A landscape with many valleys, sampled at points; each row gives a point and its height.
A ball rolls from a point to whichever of its 2 nearest points has the largest drop for the distance, and stops where none of them is lower. Distance is the straight distance between rows; heights are no part of it.
k884: [ 66 161  68 164 110  89 132 122 194 100 145  88 157 123 158 127 148 123
  85  71 128  79 100  77 134  95 106 114 133 151 137 108 140 160  78 123]  height 60.3
k64: [199 132 171 149 168 135 152 153 113 139 156 134 160 101 103 123 134 123
 144 164 137 169 118 130 149 143 113 116 152 109  97 146 205  94 182 176]  height 35.6
k330: [132 118 120 144 133  93 120 151 116 186 103  95  80 152  73 141 109 137
 201 114 136 154 110 133 137 169 130 131  75 132 133 153  82 194 165 131]  height 57.0
k102: [192 140 180 136 151  90 127 127  88 114  57 201  77  52 120  45 138 165
 131 111 180 117 126  82 134 163 124 110 135 114 148 183 108 142 193 120]  height 63.6
k732: [ 71 115 121  93 168 152 142 126 166 128 104 114 146 165 159 130 105 127
 121 108 150 118 125 145 115  46 136 115 114 135 141  96 162 140  82 131]  height 48.7
k156: [123 131 100  79 147 120 128 115  82 112 127 222 136 101 173  82 145 123
 110 143 154  47 172  69 126 131 182 184 153 167 155  96 113 126  79 130]  height 80.8
k53: [141 133 117 148 176 100 131 154  73 179 125 175 106 137 123 133 122 159
 169 121 143 144 136 115 153 157 127 126 123 125 109 135 168 150 202 189]  height 40.5
k465: [171 136 129 143 130 118 127 129 169  90 161  96 170 118 128  76 122 117
 113 142 147 163  93 100 133 113  82  88 174 107 123 148 199  82 157 161]  height 35.8
k369: [131  80 153  74 134 139 147  78 109 110 115 161 106 146 160  89  89 126
 108 141 164 101 123 164 146  72 119 144 133 111 129 119 131 122  99  98]  height 44.1
k987: [155  83 142  61 100 152 134  74  93 128 162 149  95 176 133 106 109 137
  94 160 140 210 133 159 108 130 108 131 142 115 117 133 147  90 115 119]  height 44.9
k709: [113 119  83 125 123  58 121 150 125 198 117  89  77 156  58 158  97  93
 177 142 145 110 109 130 139 118 148 145  97 144 149 128  75 175 104  94]  height 61.7
k444: [140 119 155 158 142  88 143 182 131 169  98  84 103 108  73 164 104 131
 198 129 137 122 115 154 152 170 113 114  80 106 116 148  70 174 166 112]  height 54.8
k101: [158 143 138 130  98 104 118 152 114 109 169 133 110  86 101 153 138 122
 129 144 125 110 121 122 148 154 142 160 128 115 136 129  66 137 111  96]  height 46.5
k56: [100  94 108 170  78  72 178 144 137 136 168  88 124 110 112 170 149 130
 156 122 108  85  85 143 151 127  62  75 108  90 121 153  78 162 148  83]  height 59.6
k629: [176 107 141 113 148  63 105 140  97 143  64 180  74  88 121  55 106 139
 133 126 187 105 120  96 141 143 114 100 141 116 149 155 114 166 160 116]  height 65.7
k211: [ 95 131 148 112 179 171 123 115  96 164 122 133 145 178 100 181 120 109
 184 172  92 132 176 174 114  99 191 175 106 169 122 102 117 105  93 134]  height 55.8
k140: [ 95 125 115 157  73 157  87 104 187  55 105  74 148 125 136 120 136 106
  81 137  96 123 139 163 120 118 111 164 143 139 122 101  78  94  59  72]  height 43.8
k848: [179 146 129 129 135 101  86 134 100 135  64 158 103  90 115  59 154 107
 115 153 184 114 157  72  76 172 180 152 119 155 130 158  98 106 136 120]  height 50.6
k966: [124 129  99 124 108  56  99 143 129 169  94  80  58 128  82 122  99 123
 169 108 166 142 121 122 123 156 143 134  71 129 135 144  57 188 110 103]  height 59.4
k554: [124 129 146  98  91 182 107  73 108 162  76 151  85 154 132 118 118 153
 100 105 106 183 180 155  86 167 144 140  87 127 105 155 100 129 120 151]  height 71.6
k195: [165 110 151 106 126  96 107 107 104 147  60 152  63 109 116  50 107 142
 117 109 186 152 105 111 112 141 115 109 111  95 122 177 108 155 154  99]  height 67.5
k543: [180 140 160 125 158 118  99 118  72 175  69 182 127 104 118  92 167 108
 148 171 133 140 194 131  98 171 186 169 124 173 103 152 124  93 154 161]  height 57.3
k217: [148 126 156 102  96 160 109 107 105 190 100 124  66 141 111 127 120 152
 115  96 127 178 151 155 102 187 151 142  68 133 130 159  65 165 134 117]  height 71.0
k620: [104 149  76 134 128  63 135 112 147 105 128 123 116 120 169  92 127 137
 106  73 153  80  92  72 139  85 113 105 148 130 140 112 161 163  97 128]  height 57.2
k60: [148 174 175 132 177 177 154 170 159 128 118 129 180  87 133 167 134 136
 138 118 116  99 126 121 135 124 158 129 117 125 135 119 131 137 102 135]  height 42.9
k713: [142 110 151 122 136 147 164 100 102 133 110 161 109 140 158 121  93 160
 125 136 135 124 133 180 169 113  84 115 123 102 120 123 157 127 174 138]  height 35.7
k476: [150 100 171 129 137 146 204 127  90 131 145 144 118 119 132 149 106 159
 131 133 139 145 109 158 167 143  78 103 124  97 108 145 128 151 175 110]  height 32.8
k718: [152  95 124 103 151  93 103 119  97 135 103 169  94 135 152  74 108 145
 121 139 184 132 141 146 139 105 106 107 142 105 112 140 157 135 146 141]  height 43.5
k892: [141 145 163 142 128 167 150 131 158  78 179 112 186 112 141 127 142 123
 110 140 131 169 102 108 136 113 107  99 164 106 131 125 183  73 130 129]  height 29.7
k856: [111 129 126 145  60 125 103  92 133  95 124 132 101 123 147 151 141 169
  96  85  89 135 145 139 139 167  99 124 113 116 137 133  53 175 114 104]  height 73.2
k499: [124 134 151 127 108 145 163 139 171 115 144 106 149 106 141 136 133 140
 114  77 138 135  87 116 144 127  67  69 117  89 139 131 117 152 122  96]  height 14.1
k334: [164 115 123 105 118  75  92 112 105 124  96 185  80 100 120  37 140 123
 101 158 184 134 150  83 112 169 143 134 141 135 120 154 114 118 126 118]  height 48.8
k614: [139 135 109 162 156 122 113 134  89 169 111 141 139 142 121 141 104 145
 160 137 109 135 144 142 139 148 135 133 126 152 109 120 163 110 171 180]  height 37.6
k49: [138 137 142 133 147 112 113 114  82 160  54 199  66 111 143  89 126 186
 123 108 158 134 143 122 144 158 129 104 121 104 115 175 140 150 219 147]  height 60.7
k454: [ 93 110 138 103 144 112 161 111 152 115 127 118 111 120 160 120  99 132
 117 126 156  64 111 139 166  61 120 120 147 121 129 109 119 157  79  81]  height 49.8
k269: [100 138 105 148 131 148 103  94 119 148  64 139  97 140 163 123 102 166
 113  90 120 118 141 150 126 124 140 119  99 147 111 127 135 148 123 121]  height 26.2
k279: [158 166 167 150 163 184 166 135 168  88 143 170 205  92 154 121 155 169
 107  99 131 126 102 104 173 134  89 106 147 102 154 123 173 132 117 127]  height 37.8
k455: [133  85  52 144  89  77 117  89 112 117 154  94  97 186 119  84  92  91
 107 164 142 143  95 175 127  86  73 121 152 125 122 136 153 101 135 120]  height 65.4
k548: [102 147 145 136 169 182 116 131 107 157  76 164 153 130 163 164 134 162
 141  99  96 126 162 133 126 159 177 157 100 160 117 115 127 144 121 164]  height 53.7
k237: [115 146 104 155 112 142  81  96 149 110  72  87 123 154 151 109  99 129
 123 139 115 146 144 164 111 115 132 142 140 158 113 135 128  96 111 135]  height 48.6
k262: [106  84 155 100 106 180 143  76 119  96 130 149 114 153 161 114  91 148
  89 129 133 146 133 188 136  98  95 133 134 127 123 104 135 102 103 103]  height 42.0
k67: [106  92 139  87  99 179 133  76 105 142 144 131 108 185 136 129  96 127
 106 153 110 179 144 192 130 100 129 152 125 132 113 112 125  95 106 126]  height 43.7
k878: [129 117  91 137 168 119 102 128  80 169 156 130 143 179 114 135 113 115
 193 171 107 158 159 141 122 100 146 127 139 142 108 110 188  98 191 191]  height 33.8
k88: [101 140  91 136 135 120 145 155 140 131 169  91 156 165 120 151 125 109
 147 136 118 101 121 129 127  90 145 132 139 140 148 106 165 115 123 141]  height 32.1
k549: [117 131 126 155 108 153 137 130 137 159 100  83 114 143 130 164  94 136
 144 102 119 135 116 161 130 130 104 107  81 122 107 131 116 149 151 129]  height 13.5
k783: [110 187 103 144 107 139 127 164 202  63 184 104 177 104 128 147 172 126
  86  97 103 106  92  65 116 140  89 118 165 105 154 112 145 119  94 123]  height 64.4
k462: [ 98 170  82 178  92  84 128 148 184 101 159  77 154 112 124 153 173 110
  95 106 104  88  94  82 132 137 104 109 135 129 126 126 133 127 113 122]  height 62.4
k6: [139  92 118 121 150 120 155  94 100 104 135 175 119 140 174  97 102 150
 119 128 168 119 138 152 166  79  67  96 150 113 120 116 185 134 159 143]  height 39.5
k213: [167 138 166 132  79 148 123 125 187 112 143 116 149 113 108 141 153 141
 111 100 117 199  95 100 112 185  72  64 102  61 137 154  86 131 127 113]  height 67.3
k766: [113 146 120 102 139 136 140 169 126  95 232 106 165 129  89 151 154 109
 147 164  90 127 129  92 107  84 174 155 160 162 164  95 169 104 103 141]  height 39.3
k239: [140 105 125  74 101  88  98 139 152 144 112 106  88 141  97  71  93  91
 112 126 199 155 113  90  82 118 160 137 115 135 149 135  90 138  76  97]  height 66.7
k390: [ 90 130  94 164  74 149  67  95 179  85  77  61 119 149 128 107 110 116
  79 109  97 165 141 161  87 129 121 161 138 163 119 116 103  83  91 110]  height 46.0
k984: [ 92  96  78 115 132 114 121 118  70 168 180 110 130 212  95 140 112 104
 175 188  96 148 142 177 129  96 140 133 139 145 117 108 161  99 161 180]  height 29.8
k307: [168 170 159 146 139 150 104 128 118 172  66 152 130 101 116 114 137 121
 145 125 117 156 169 114  84 187 189 165  95 164  99 142 118 108 140 165]  height 56.3
k679: [186 108 183 126 128 117 160 137 113 124 129 126 111 101 101 127  93 136
 137 164 159 154 111 170 154 146 110 127 126 105 116 152 112 139 152 103]  height 28.7
k28: [122 125  60 161 161  69  83 113  93 155  78 140  82 153 160 103 104 141
 144 111 138 109 136 114 137 145 126 117 129 150 109 143 151 150 179 166]  height 34.2
k591: [ 70 123 149 105 149 187 148 159 176  52 197  93 181 153 121 141 162 107
 119 124  91 126 124 129 100  58 147 143 162 139 162 105 162 104  83 100]  height 37.0
k226: [ 75 134 122 157 130 166 134 128 144 152 132  66 147 162  94 220 121 104
 176 168  63 103 151 192 124 111 144 133 106 149 115 115 110 105 123 124]  height 18.7
k747: [144 134 156 127  97 119  85 168 125 153 102 129 113  81 100 148 146 143
 149  88 121 116 155 115 105 195 151 136  75 108 150 138  15 192  90 106]  height 69.9
k35: [121 142  80 145 119 114 129 153 120 141 162 108 136 167 121 122 149 129
 122  99 119 167  87  92 111 150  96  93 142 114 106 133 182 127 179 178]  height 45.1
k145: [ 65 129 174 107 174 194 135 143 219  81 121  80 179 120 145 147 152  97
 129 124 110  80 136 179 121  65 164 154 120 131 159  89 131 149  62  78]  height 27.6
k657: [145 113  76 156 184  54  82 158 127 159  61 109  77 148 115  73 107 119
 152 114 171 122 134 114 142 121 125  92 128 117 120 149 157 152 186 170]  height 39.9
k349: [147 143 180 139 174 161 156 142 135 166  85 103 158  99 119 156 114 128
 165 125 127 118 127 160 157 119 135 128 107 131 119 124 149 125 139 142]  height 45.9
k524: [113 124 132 129 162 170 120 113  81 170 103 169 135 156 123 164 111 139
 160 139  98  98 178 159 139 133 175 175 116 161 119 103 122 122 113 162]  height 54.7
k495: [ 86 125  87 101 113 143 125 151  96 180 202 103 123 197 106 207 133 110
 149 140  98 143 139 140 101 126 171 149 117 132 135 109 121 115 119 154]  height 29.2
k988: [135 134 126 209 154 100 148 149 118 141  70  98 121  97 109 153 101 128
 173 146 120  99 107 166 157 139 114 132 102 136 102 138 110 134 193 122]  height 55.3
k489: [104  90 119  92 127 138 118 124 131  94 159  97 148 161 120 102 104  99
 127 169 130 157 125 146 113  49 135 137 162 136 141  91 149  90  87 116]  height 41.3
k622: [171 129 183 179 156 112 170 148 133 150  77 116 120  86  93 149 114 145
 185 149 133 115 111 171 168 143  95 138  92 117 107 146  89 149 171 103]  height 52.0
k566: [159 164 122 141 113 105  94 132 118 110  96 125 149 108 127 102 137  94
 128 168 117  98 158 120 112 142 186 189 144 184 129 125  82  98  89 119]  height 53.8
k29: [139 161 144 128  90 150 145 123 209  53 180 143 180 108 135 128 189 139
  60 110 131 151  77  70 129 148  84 104 174  93 160 109 135 126  83 113]  height 65.8
k55: [156 114 112  98  95  63  88 122 126 150  91 126  49 131  99  54 115 106
 108 116 184 148 110 102 101 158 136 121 114 122 144 165  85 150 127  99]  height 68.6
k34: [128 114 120 158 147 104 156 156 131 187 146  62 141 152  77 172 116 103
 178 159 121 123 109 158 137 119 126 116 110 134 113 158 135 111 181 144]  height 49.3
k632: [137 115 142  61 132 137 138 125 101 116 142 183 135 112 155 114 139 121
  96 142 153  99 146  98 120 127 176 161 142 149 152 104 104 137  74 113]  height 81.4
k173: [ 95 164 155 167 169 163 124 155 166 124 137 100 156  97 136 216 154 122
 152 105  76  47 146 155 144 121 131 129 102 115 126 107  95 164  94 103]  height 18.8
k894: [113 121 144 105 144 158 136 140 146  48 207 105 182 144 119 106 163 106
 136 160  77 130 119 109 114  58 153 149 178 142 163  78 189  91 119 121]  height 41.2
k936: [173 127 166 100 189 145 116 108  88 180  62 182 125 116 115 111 124 141
 162 142 156 133 183 157 114 140 162 143 114 137  99 145 134 114 154 158]  height 58.3
k498: [180 139 100 143 141  98 127 159 123 113 161 115 146 125 115  93 148 133
 112 132 145 151  80  81 136 143 104  90 162 114 126 143 194 107 170 178]  height 41.0
k19: [ 97 122 125 165 138 135 144  91 131 128  75 134 107 145 171 119  94 152
 126  90 142 125 129 176 149 113  84 105 121 134 110 129 151 134 150 118]  height 30.9
k460: [122 130 152  99  96 120  97 122 109 171  75 143  62 115 102 124 126 143
 129 102 122 145 166 118 102 197 164 145  70 137 142 149  19 174 112 111]  height 70.5
k725: [143 150 181 133  97 166 130 109 190  80 158 138 159 113 127 130 152 136
  71 100 127 195  90  84 120 172  75  83 130  69 142 134 137 136  92 103]  height 66.6
k500: [115 125 116 116  99 161 138 119 109 159 216 101 128 183 108 193 138 127
 109 149  82 183 125 154 105 152 125 138 108 118 112 114 119 116 129 153]  height 31.8
k509: [ 96 130 139  92 171 177 134 121 116 175  83 145 137 148 162 151 117 154
 145  91 133 111 151 135 129 116 186 131  97 137 125 106 143 157  99 143]  height 52.4
k313: [120  99 120  71 132 140 109  99 167  82 124 150 133 156 161  68 148 131
  63 103 178 161 115  76  97 107 131 114 162 100 152 104 176 113  92 129]  height 49.0
k45: [109 125  97 148  69 163 151 137 134 136 218  98 158 166 130 202 160 130
 104 129  83 153 103 129 108 154 102 107 136  96 117 131 138 119 143 141]  height 34.1
k900: [ 63 109 166  95 150 187 137 137 190  82 157  58 181 145 114 143 137  93
 143 144 107 126 131 182 104  41 153 150 134 142 143  89 126 109  78  85]  height 32.3
k895: [115 136  72 205 105  97 145 173 122 119 183  91 134  89  95 212 150 104
 169 152  77  54 111 143 163 137  96 143 129 131 121 145 103 130 176 112]  height 71.1
k323: [117 103 139  77 131 123 108 130 149 177 102  98 116 148  87 111 106 101
 145 110 181 134 129 122  89 112 172 148  96 141 142 129  85 161  55  99]  height 65.5
k956: [121 126  90 186 112 110 128 154 165 150 116  35 142 146 105 164 126  75
 158 159 108 132 112 155 122 118 108 111 122 148 107 143 132 102 165 127]  height 53.2
k242: [155  85 145  64 135 137 113  94  97 111 148 183 117 153 145  77 121 126
  96 154 164 190 137 104 103 125 126 145 157 117 129 124 147  97 112 130]  height 46.1
k927: [104 156 140 118  91 181  98  67 127 146  53 138  68 144 161 131 121 185
  90  57  87 158 180 152  89 172 141 110  83 127 130 148  94 160 125 142]  height 72.1
k175: [129 136 102 168 150 112  93 119 123 131  78  78 140 151 138 100 103 103
 162 159 110 122 135 155 134 107 126 127 137 172  96 128 159  85 144 143]  height 51.5
k421: [145 159 158 129 127 150 101 138 141 126  80 128 146  94 130 121 143 116
 134 128 118 145 153 124 102 161 183 162 105 165 117 118  90 119  98 127]  height 55.1
k523: [167 125 104 147 115  88 109 118  69 120 118 166 106 132 135  88 111 156
 113 144 133 110 120 131 155 161 121 141 148 133 107 126 126 112 160 133]  height 34.0
k248: [111 111 109 119 142  91 155 107 133  98 133 149 117 107 163  97 109 155
 106  84 174  73 106 104 173  75 102  99 140 113 129 114 136 176 114 116]  height 53.6
k416: [ 99 120 140  99 170 156 116 129 155 135  89 136 154 140 164 109 132 127
 140 126 145 122 153 125 102 100 171 140 123 157 123 109 150 136  92 146]  height 50.9
k809: [151 157 101 130 143  99 127 156 119  83 171 169 163  91 139 121 139 123
 121 131 132  90 118  55 155 111 131 137 182 132 154 102 199 118 143 164]  height 26.7
k283: [ 83 150 170 137 153 168 133 144 194 116 125  98 174  94 145 177 140 111
 132 104 109  60 131 143 139 104 152 143  92 111 139  97 116 171  51  79]  height 23.0
k647: [ 97 127 123 161  78 155 130 108 172  60 150  72 156 139 146 148 128 117
  93 151  81 123 128 159 123 104 101 138 159 124 111 115 122  80  97  97]  height 41.1
k356: [124 118 149 116  83 183 153  68 139  71 161 170 128 152 174 133 121 167
  70 120 102 156 132 156 140 137  76 110 159 103 129 116 137 116 115 125]  height 40.1
k588: [104 105  51 116  88  80  63  73  89 115 115 147  70 194 152  55 105 117
  87 157 130 144 128 138 105 126 112 147 155 140 126 121 122 101 124 140]  height 69.7
k717: [134  79  90 143 166 111 144 154 120 181 134  72 122 176  99 140 117  99
 176 161 144 149 104 162 125 108 107  87 125 126 103 145 175 104 203 170]  height 45.7
k165: [137 144 119 165 184 129 141 152 107 146 123 183 136 122 165 138 138 174
 154  98 147 117 126  92 157 153 108 103 133 109 112 126 180 138 200 195]  height 43.6
k78: [114 162 104 173 130 121 163 191 112 122 208 130 157  69 107 227 164 113
 163 151  86  30 139 132 157 135 129 149 133 136 135 131 115 126 144 112]  height 73.6
k104: [136 154 134 116 166 157 132 121  93 136 102 203 122 124 175 120 147 192
  96  78 139 138 135  95 141 145 128  95 133 111 122 129 176 140 166 201]  height 41.9
k738: [181 115 157  66 132 111 149 121 109  94 151 217 114  88 141  85 154 125
 102 140 183 105 143  54 118 156 171 150 142 129 148 128 100 119 107  95]  height 82.0
k405: [101 123 151 135 106 141 161 148 138 148 153 115 122 132 136 179 140 134
 139 105 127 135 108 144 134 147  94  90  97  89 124 128  97 170 136 111]  height 4.0
k80: [108 101  75 171 119  81 125 129 148 130 119  44 115 163 110 124  95  82
 144 176 134 101  96 157 135  86 105 109 137 152 112 152 140  96 144 128]  height 57.5
k119: [180 155 176  85 120 127 113 116 152 126 130 178 133  95 125 100 174 124
  93 102 165 199 125  40  82 189 163 127 135 108 149 145 134 117 100 134]  height 82.9
k92: [ 89 132 123 146  81 150 107  93 125 129  94 123 106 154 164 170 120 175
  90  66  81 134 167 148 112 182 120 116  94 114 117 122  70 162 124 136]  height 72.7
k951: [ 85 146  84 140 117 129 173 167 162 119 196  94 167 112 125 186 166 135
 131 109  94  69  92  91 138  99 112  93 142 109 136 124 158 137 134 107]  height 52.5
k874: [ 84 106  96 113 118 129 125 141 106 170 206  90 135 221  90 161 133  68
 159 178 107 164 127 151  92  87 151 134 115 150 148 115 156 100 127 145]  height 25.2
k129: [ 90 127  95 135 144 129 129 153 121 157 168  85 134 143 100 198 130  92
 171 164  83 104 127 166 142 111 134 155 134 161 125 117 130 121 130 121]  height 24.7
k357: [166 126  72 148  97  79 117 128  84 103 166 132 125 122 114 107 122 110
 116 172 133 118 118 133 156 133 135 160 167 152 140 123 130 104 146 144]  height 38.5
k871: [117 133 127 119  94 186 156 145 167 107 204  88 165 151 118 157 156 115
 101 125 109 200  89 120 102 131  97 113 126  89 124 124 156 104 125 140]  height 36.0
k993: [170 142 140 139 103 106  84 120 136  97  61 139 124  87 129  56 139  83
  96 168 155 116 153  95  81 153 181 171 141 184 132 142  81  88  93  99]  height 52.3
k439: [117 135 102 143 120  94 107 114  94 151  73 155 102 120 149  99 114 158
 125 106 142 103 140 114 126 160 149 133 133 153 129 129 133 138 148 147]  height 30.2
k781: [143 143 178 123 137 181 146  95  96 123 110 198 134 128 156 121 120 192
  92 103 117 170 136 127 145 155 120  93 129 100 119 143 164 129 171 154]  height 40.2
k910: [161 122 103 130 100  62 135 145 104 123 151 131 121 102 116 108 121 107
 121 143 144  97 117 107 161 117 137 157 146 137 158 129 105 126 113  92]  height 43.1
k787: [118  80  78 135 116  61 150 116 114 134 139  98  90 151 106 102  78  97
 132 163 141 104  89 171 152  76  90 131 136 123 126 141 122 118 131  97]  height 61.9
k775: [144 127 155 114 123 177 149  91  98 112 142 187 135 127 166 135 134 164
  93 120  98 142 142 146 155 146 111 125 141 125 111 122 133 118 125 125]  height 38.7
k706: [166 113 119 175 160 114 160 149 121 146 148  99 142 132 105 127 112 116
 148 153 143 167 100 139 140 133  84 102 141 106  98 158 192 105 203 167]  height 40.7
k76: [101 153  97 130 154 152 139 149 105 109 174 162 163 122 150 170 130 123
 153 136  84  65 151  97 147 103 167 177 152 174 148  92 157 118 127 155]  height 77.8
k858: [129 125 103 125  41 131  74  93 140 102 121 108  92 154 133 107 115 124
  53 132 101 202 139 153  75 175 134 162 125 144 117 158  83  94 106 107]  height 71.4
k512: [142 109 171 103 108 182 155 100 185  81 172 110 179 146 140 133 149 123
  85 127 131 208  95 107 105 122  91 106 146 103 130 129 175  81 107 125]  height 33.1
k391: [138 146 160 146  96 104  85 167 146 155 112  76 106  97  90 160 143 122
 162  79 130 153 125 105 107 190 129 101  74 101 137 131  37 194 113 114]  height 69.2
k429: [101  76 137  71 147 125 165 104 112 125 148 157 119 138 129 133  84 133
 137 145 152  74 140 177 159  52 139 149 137 139 155 113 124 143  83  83]  height 46.6
k570: [105 148  71 153 116 113 162 171 138 156 184 112 147 140 123 179 157 119
 142 107 106 117  89  83 143 144 118  96 136 127 120 129 160 129 157 160]  height 48.9
k215: [136 147 119 184 127 110 119 115 119 127  71 102 129 110 137 135  95 122
 134 149 109 101 124 178 160 125 107 132 129 155  95 132 125 107 162 138]  height 54.6
k617: [184 113 192  46 133 118 128 125 129 150 141 205 106  95 129  89 157 128
 105 133 195 168 140  40  87 171 164 133 120 123 141 144 106 136 100 122]  height 82.5
k352: [161 111 175 115  99 128 154 131 156 126 143 103 112  97 111 123 103 134
 134 122 164 152  84 142 157 125  85  92 106  90 129 147  92 143 133  99]  height 23.1
k879: [161 170 134 126 127 125 155 129 144  79 167 178 161  80 143 125 158 157
 109 109 128 100  96  77 177 132 105 117 156 113 147 115 164 140 127 136]  height 33.7
k442: [166  74 137  86 157  78  89 120 104 138  94 169  91 109 138  42 106 108
 130 156 210 139 164 107 128 115 143 119 151 118 132 137 131 119 123 123]  height 46.4
k189: [106 150 135 157 160 184 127 157 155 141 122  95 176 122 136 214 136 121
 164 139  74  90 162 167 142 123 147 140 103 136 111 111 125 124 121 139]  height 12.9
k329: [ 76 153 112 169 127 148 121 120 164 161  64  85 121 125 147 144 119 155
 139  77 106 126 145 144 115 137 109 105  81 143 105 122 116 164 140 129]  height 20.7
k425: [143 137 167 142  70 124 104 152 157 128 135  93 123 105 106 153 153 123
 136  79 113 162 110 111 116 197  83  77  89  80 136 148  60 162 128 119]  height 68.2
k551: [135 121 124 100 169 124 146 123  73 116 121 213 142  94 167  97 130 144
 126 143 141  50 177 100 150 108 159 166 162 153 133 106 143 126 126 127]  height 80.1
k544: [139 113 122 195 102  72 193 179 146 111 159 103 131  86 109 152 150 130
 160 138 115  84  79 130 176 140  63 111 127 102 122 155 112 150 185  83]  height 63.9
k336: [160 131 183 110 176 147 107 104  80 177  42 187  91  99 148 103 133 162
 142 125 150 146 178 148 118 140 144 111 124 105 106 169 160 127 189 162]  height 59.3
k576: [ 94 125  87 143  75 104 165 159 153 126 200 103 134 124 112 184 151 104
 124 123 110  73  93 122 129 119  91 104 128  87 135 138 104 149 133  82]  height 56.2
k227: [111 120 145 166  68 109 139 110 107  64 137 152 104  97 156 143 148 157
 102  89  76  76 146 148 167 153  70 123 124 107 142 117  44 161 103  97]  height 74.0
k339: [173 152 187 168 177 134 159 175 132 169  78 122 151  97  99 163 122 146
 194 117 123 143 132 154 151 154 117 112  90 114 117 161 119 150 181 149]  height 49.1
k611: [123  84 155  51 130 141  99  81 133  78 143 185 121 161 155  61 164 124
  89 114 183 203 144  71  76 135 149 128 176 124 129 120 165  96  95 150]  height 47.4
k212: [130 154 111 126 158 147 149 118  79 117 151 194 138 102 157 157 131 150
 129 117 102  57 154 125 169 111 145 162 148 167 141 102 128 143 115 137]  height 79.1
k517: [ 73 120  96 104 102 135 107 109 160  80 125 138 124 162 163 101 117 124
  74 113 141 143 107 101  95  99 133 126 161 131 144  98 144 129  78 127]  height 51.0
k748: [129 132 129  81 150  75 136 157 150 179 113  85 105 122  81 135  99  95
 170 132 175  95 115 126 137  86 166 143 109 139 160 126  95 169  72  91]  height 63.8
k11: [161 148 197  83 108 173 104 114 169 134  92 159 131  95 121  79 167 129
  85  90 159 207 136  57  71 201 157 122 104 101 150 157 100 137  81  99]  height 83.2
k328: [ 89 117  99 133 111 141 128 119 135  84 173 114 151 153 145 125 118 112
 110 146  99 125 112 143 131  91 118 138 159 147 121  97 157 100  99 123]  height 37.7
k251: [ 75  87 127  94 146 153 148 125 164 120 131  76 135 183 130 117 108 102
 156 142 139 134 108 167  95  22 132 114 125 138 136  99 169 110 100 125]  height 45.3
k695: [117 127 107 189 119 108 180 175 145 158 151  87 146 100 116 198 143 118
 168 132  91  85 108 139 149 128 102 118 124 108 112 149 129 133 197 106]  height 68.1
k190: [117  97  63 118  98  85  91  92 101  90 144 128 119 177 139  62 102  97
 103 163 145 130 116 142 116  82 108 149 168 148 137 104 146  86 103 114]  height 68.0
k274: [154 154 144  95 174 136 138 166 119 135 204 130 168 119 102 145 154 107
 156 153 109 138 135  95 119 107 172 136 152 144 138 117 177 111 131 165]  height 35.1
k98: [ 99 144 156 102 150 173  90 140 121 148 114 108 174 146  75 191 151  91
 187 159  87 127 172 159 110 103 206 193 112 177 133 111  89 106  74 126]  height 56.8
k875: [119 169  77 142 155 120 153 168 106 107 217 139 152  72 122 191 154 127
 157 131  95  43 134 112 160 108 153 181 161 150 145 110 140 138 131 126]  height 75.7
k668: [180 163 162 145 179 141 156 170 124 134 161 140 199  93 117 128 150 118
 134 141 112 156 129  92 135 123 151 128 147 134 124 120 202 101 142 185]  height 30.5
k106: [131 173 163 141 155 196 144 126 159  99 136 153 206 104 162 145 157 145
 101 118  98 122 136 122 146 124 135 130 135 129 138 107 160 114 113 154]  height 40.4
k472: [113 127  69 126  76 105  68  78 106 134  97 125  75 179 112  72 109 120
  71 146 111 172 142 153  96 168 130 155 125 147 125 143 106  87 121 134]  height 70.7
k346: [167 127 188  90 150 120 142 117  67 143  61 215  68  68 143  73 142 183
 131 110 156 143 151  95 133 173 147 107 115 100 136 184 105 165 196 136]  height 62.0

For each start below, name the point where the ball stops.
k927 | k262
k29 | k262
k588 | k668
k709 | k809
k11 | k892
k988 | k809
k119 | k892
k78 | k892
k346 | k405

Call two points neighbours if one is among the 2 nearest of the other. Go from one point of each pair to the other, from neighbour to neighbour, staying as low as possible. Name the highest point that can't be avoided.
k269 and k262 | k55
k328 and k892 | k517
k874 and k892 | k871
k874 and k809 | k498
k668 and k189 | k894
k809 and k775 | k165
